A landscape with many valleys, sampled at points; each row gives a point and its height.
From any point a ball rolls to the lowest of the 2 points nearest to it. It stops when none of these is lower. Distance is the straight distance between rows; heights are no part of it.
Z257 height 320: [103 166 120 183 134 107 114  93 175 124  79 140  97 171  90 138 131 130
 153 111 155 102 122]
Z456 height 581: [179 141 172 114 105  83 164  82  44 120 124 123 141 119 197 123  94 123
  76 127 124 134 178]
Z278 height 262: [126  99 121 134 116  97 118 143 142 116 136 111 147 139 164 137  97 110
 173 152 100 171 108]
Z929 height 257: [151 152 142 104  79 133 126 190 119 120 142 136 143 129 158  50 103 109
 175 110  72 222 128]
Z148 height 580: [175 153 139 139  94 119 128  92  89 146 100  99 114 128 151 159 153 136
 115  78 105  77 120]
Z145 height 159: [178 135  88 104  97 151 125 133 154 101 106 116 158 148 111  83 105 136
 117 142  81 166 108]
Z122 height 394: [109 165 124  79 164 140 119 144 147  88  76 153  93 119 104 118 146 131
  77 135 136 106 146]
Z307 height 135: [129  87 112 109 152 170 108 179  98 116 148 133 116 119 121 165 175 173
  93 132 114  87 141]
Z862 height 256: [129 120 135 126 129 144 128  94  99 167 123 158 121 103 135 164 180 112
 122  81 144  71 123]
Z518 height 199: [128  64 120 111 144 122 124 153  96  98 166 154 143 111 130 163 118 110
 131 164 139 137 125]
Z276 height 357: [166 120 118 156 100  95 162 101 119 137  88 135 175 118 164 136 110  88
 146 132  60 171 105]
Z392 height 341: [126 146 114 157  98  62 123 115 144  78 116  59 106 131 148 116  69 116
 167 177 125 166 147]
Z508 height 241: [206 188 127 118 100 105 109  96 159 114 124  86 104 145 133  68  90 117
 144 126 131 174 173]
Z327 height 301: [163 122 129 108 103  87 112 124 131 150 147 124 156 121 209 108  94 109
 201 143 105 188 150]
Z211 height 36: [ 71  76 150 146 163 116 135 170 157 134 181 128 144 127 115 133 100 120
 153 163 147 165  96]
Z905 height 444: [149 128 148 163 131  75 125  62 127 161 138 111 111 109 184 151 117  91
 138 116 147 156 135]
Z268 height 321: [197  78 157  99  98 172 120 164  83 151 183 112 152 120 162  90 155 103
 146 102  78 147 153]
Z926 height 396: [129 183 116 113  96  97 119 126  88  81  93  78  93 107 124 134 128 167
  73 124 134  92 122]
Z649 height 518: [145 144 158 133 131 100 111  74 124 126 151  81  75 132 161 133 109 117
 121 124 185 112 176]
Z766 height 437: [ 80 172  84 135 147 167 119 116 169 169 117 166 111 142  88 157 159 186
 134 112 169  63 145]
Z800 height 246: [174 121 124  88 110 132 127 110  82  98 135 108 129 116 147 123 108 131
  77 136 133 133 144]
Z317 height 204: [165  76 119  82  97 161 110 111  78 110 167  85 125 144 166  91 115 146
  67 135 160 113 181]
Z492 height 238: [115  93 114 119 125  88 120 124  78 107 124 136 125  88 163 167 124 111
 109 141 138 129 112]
Z11 height 619: [136 158 147 131 116  79 165 144 107  70  94 111 155 135 137 100  64 130
 115 174  72 182 124]
Z447 height 481: [117 145  68 137 129 198 128 119 131 154 125 122 101 120 117 152 175 163
  67 107 146 131 158]
Z931 height 497: [ 29 143 115 116 166 102 124 143 137 164 119 186 125  70  90 118 178 142
 115 123 189  99  94]
Z812 height 283: [149  98 153 113 130 136 138  95  53 148 113 154 126  92 159 136 182  99
  69  79 129  94 140]
Z279 height 395: [124 112  94 127 134 182 110 146 179 117  83 129 152 187 104 104 137 152
 145 131  76 109 112]
Z340 height 175: [132  71 130 150 168 195 138 171 152 167 166 160 151 105  88 125 181 103
 126 130  95 148 123]
Z3 height 168: [ 98  65 119 171 157 180 142 177 123 158 145 170 159 104  66 163 190 118
 132 135  99  86 111]
Z672 height 88: [ 89 119 120 137 144 144 123 164 128 104 129 109 106 135 118 175 144 155
 114 135 138 110 116]
Z690 height 268: [121 155 112 152 107 105 119 114 148  76  77 112 119 183 111 129  98 142
 144 142 122 118 117]
Z178 height 224: [160  92 119 105 102 165 121 191 131 118 149 144 165 136 131  76 132 105
 173 130  71 193 118]
Z336 height 519: [ 47 120  99 120 182 135 101 153 140 180 131 158  99  73 115 139 185 174
  88 132 151  89 134]
Z377 height 389: [142 138 133 124  80  85 123 148 103  98 157  51 124 126 183 115  75 134
 165 159 111 185 143]
Z535 height 227: [127 116  74 118 128 160 128 106 166 103 105 159 145 141 104 120 112 108
 119 153 144 158 119]
Z201 height 501: [ 78 163  95 151 160 161 117 131 181 142 107 109  80 127 103 133 154 164
  83 129 138 135 151]
Z860 height 363: [ 94 135 125 175 142 150 109 108 177 124  66 137 132 207  91 116 133 154
 166 118 105  80 113]
Z376 height 342: [150 101 159 124 104 163 124 163 131 169 184 114 147 128 153 116 148  93
 201  96  90 159 130]
Z628 height 81: [101  83 148 156 161 123 138 127 134 166 183 130 132  99 127 159 132 105
 128 126 153 150  95]
Z721 height 118: [121 155 154 146 175 121 140  89 194 195 147 164 115 123  90 121 114 120
 132 119 184 103 117]
Z390 height 161: [197  94 130 112  78 174 120 105  79 143 169  80 149 138 162  79 132 150
  71  99 116 138 153]
Z632 height 353: [149 194 118 142  95  69 125 106 122  72  84  67  88 124 104 117  86 139
 105 146 136 111 147]
Z924 height 162: [130 131 103  94  82 124 113 117  35 114 107 132 120 107 153 148 180 158
  93  87 157  67 126]
Z26 height 362: [141 107 168 114 128 147 127 151 145 181 217 156 158 126 146 105 112 102
 207 116 141 170 136]
Z747 height 179: [153 135 128 131 138 167 132 120 150 136 130 112 119 139 125 136 147 120
 114 108 113 146 124]
Z538 height 290: [122 123 110 119 106  73 125  98 109  91 122  88 111 103 166 149  81 110
 131 168 145 143 142]
Z112 height 446: [ 75 153 134 135 157  60 107  96 149 138  92 166  93  92 121 133 149 109
 133 123 176 105 106]
Z945 height 557: [105  98 137 150 148 168 106 170 188 156 146 106 131 158 124 113 150 140
 168 117  89 141 102]
Z262 height 415: [ 97 127 145 175 148  72 121  99 149 144 107 125 105 107 145 158 132 101
 137 120 134 137  90]
Z566 height 152: [ 90  92 138 157 187 176 146 167 180 200 177 150 151 119  77 115 144 145
 123 133 130 125 107]
Z638 height 164: [130 147 119  82 109 118 135 141  65  93  87 171 134 108 123 152 173 134
 113 100 124  82 118]
Z723 height 49: [ 79 119 135 135 155 140 140 143 134 121 121 175 143 149  90 164 130 134
 147 126 145  85  96]
Z759 height 105: [ 71 158 133 155 146 142 149 126 130 152  89 178 125 113  90 154 198 118
 127  81 143  95 100]
Z192 height 314: [193 187 120 137  84  73 116  95 130 106 101  82 127 126 117 103  85 157
 101 129  96 130 120]
Z379 height 360: [116 156 148  88 153 117 146 143 126  53  98 138 111 137 110 123  95 111
 105 164 129 126 154]
Z95 height 332: [194 122 129 128  91  89 134  99  98 150 128 102 161 111 195 114 103 115
 137 130  79 177 128]
Z397 height 107: [ 82 162 135 109 124 109 144 132  92  89  98 188 134 139 102 172 152 127
 151 112 166  88 115]
Z704 height 193: [160 103  90 101 127 191 131 156 149 106 140 145 151 135 103  95 135 114
 113 146 109 187 129]
Z833 height 383: [129 110 144 125 140 131 140 127 160 144 167 167 172 158 125 138  89 107
 199 143 136 144 121]
Z664 height 491: [146 105 178 125 110 113 127  88  84 123 165  77 106 155 196 115 106 116
  92 114 167 123 186]
Z922 height 521: [ 54 142 135 164 185 126 116 128 201 150 112 131 100 131  92 117 134 142
 114 139 149 124 114]
Z77 height 163: [ 34 147 118 168 171 120 165 151 161 197 123 159 132 121  60 104 116 185
 111 140 195  79  76]
Z326 height 121: [ 77 107 136 138 184 130 155 164 178 191 165 147 144 118  76  98  91 163
 117 161 178 102  83]
Z103 height 542: [154 185 148 120 119  92 130  81 103  99 103 126  88 140 135 156 118 123
 118 112 174  97 167]
Z867 height 417: [123 134  97 124 149 182 109 132 183 158 119 147 133 170 101 148 147 167
 152 123 117  68 132]
Z619 height 122: [204 140 102 111  75 175 127 125 118 133 146  84 155 126 121  90 123 152
  96 106  87 162 115]
Z452 height 145: [133 163 149 147 142 153 152 120 142 139  80 143 112 135 104 147 176 111
 111  85 100 100 114]
Z892 height 280: [209 187 148 136  91  76 130 114 137 124 112  95 142 153 151  89  84 138
 158 125  77 164 146]
Z775 height 427: [ 93  78 125 133 142 137 118 133 152 102 105 162 171 181 119 103  92 116
 172 161 100 146 103]
Z388 height 467: [160 101 164 144 113 136 140  75  94 159 168 111 129 137 182 142 131  98
 118  96 150 146 150]
Z370 height 429: [112 162 109 125 125 125 111 158 115 106  76  99  93 117 121 140 175 178
  76 110  99  90 106]
Z120 height 201: [191 160 132 104 110 163 126 115 163 133 145 123 130 143 136  84 122 106
 139 110 117 189 148]
Z413 height 167: [161  59 139 108 151 162 121 156  93 130 170 161 145 115 121 161 165 120
 126 131 121  92 137]
Z219 height 563: [170 168 159 119  91 102 150  84  44 105 115 118 119 134 157 154 123 137
  89  95 140  91 148]
Z15 height 194: [117  75  86 157 115 168 139 161 101 113 127 162 157 134  86 181 163 125
 139 131 111 102  97]
Z786 height 157: [ 78 151 131 166 161 133 145 113 183 187 127 164 134 149  71 130 116 160
 147 121 180  72  92]
Z509 height 216: [113 158 129 100 111 110 101  91  84 137 114 146  99 117 149 160 170 146
 130  89 191  56 142]
Z714 height 423: [150 102 123 121  83 134 136 144  86 103 193  95 143 135 170 137  94 119
 160 148 140 196 152]
Z983 height 600: [167 175 155 107 122  76 170 109  81  86 104 126 142 113 162 129  73 121
 101 164 106 163 163]
Z599 height 385: [121 131 134 181 126  72 139 104 140 120  65 134 134 141 142 134 121  96
 143 122  78 152  89]
Z304 height 540: [106 132 137 145 169 127  92 141 206 141 113 103 100 160 122 116 136 153
 143 132 114 113 118]
Z25 height 323: [146 142 150  70 152 107 135 142 143  78 131 132 131 126 144  93  78  92
 134 176 111 178 170]
Z286 height 300: [211  74 156 113 104 169 148 143  47 124 166 122 155 135 143 132 156 122
 102 110  86 103 159]
Z876 height 403: [114  57 149 137 147 129 146 158 132 132 149 186 199 162 115 131  99 108
 203 164  95 131 107]
Z612 height 150: [ 91 149 120 129 143 111 110 118 151  93 118  93  78 121 116 149 116 130
 122 151 170 105 144]
Z744 height 68: [118 147 138 110 175  96 111  78 190 143 132 152 106 101 114 114  93  97
 134 153 186 122 146]
Z757 height 259: [137 114 113 105  88 162  99 190 134 109 171  84 126 134 142  83 126 137
 151 133 111 192 124]
Z374 height 226: [130  70  97 153 106 139 127 141 125 124 131 123 164 139 129 159 132 113
 164 132  84 141  83]
Z907 height 461: [ 91 159  70 108 130 171 105 100 130 149 128 144  94 110 116 151 169 170
  93 115 203  88 173]
Z331 height 209: [101 137 111 126 125 133 116 148 165  75 121  72 100 148 115 117 101 129
 129 163 125 148 134]
Z282 height 141: [ 97 108 127 154 150 175 157 148 102 164 115 178 137  82  84 162 213 103
 100  92 118  98 116]
Z889 height 82: [ 70 107 155 126 180 128 133 155 168 150 192 111 116  99  99 124  90 133
 127 169 183 125 122]
Z669 height 289: [155 155 165  80 117 115 130 169 120 111 154 137 134 117 179  68  91 100
 167 144 105 218 173]
Z234 height 474: [ 36 151 120 149 162  86 131 106 162 158 127 149 101  73  91 122 129 124
 117 136 213 106 102]
Z997 height 276: [197 114 137  98 112 140 142 139  98 111 129 128 155 135 139 133 120 120
 121 129  71 130 128]
Z707 height 599: [128 155 113 155  85  95 135 118  94 104  82 109 119 140 132 173 141 141
 133 103 110  97  86]

Call two points neighbours if one is among the 2 nearest of the other. Go from one point of each pair to the other, from neighbour to neighbour, staying as low as possible. Name the highest point that can't be avoided.
Z672 and Z924 -> Z638
Z3 and Z744 -> Z340
Z211 and Z744 -> Z77

Where does a ball stop that starts at each point below?
Z926 -> Z759
Z833 -> Z619
Z304 -> Z672
Z377 -> Z672
Z945 -> Z672
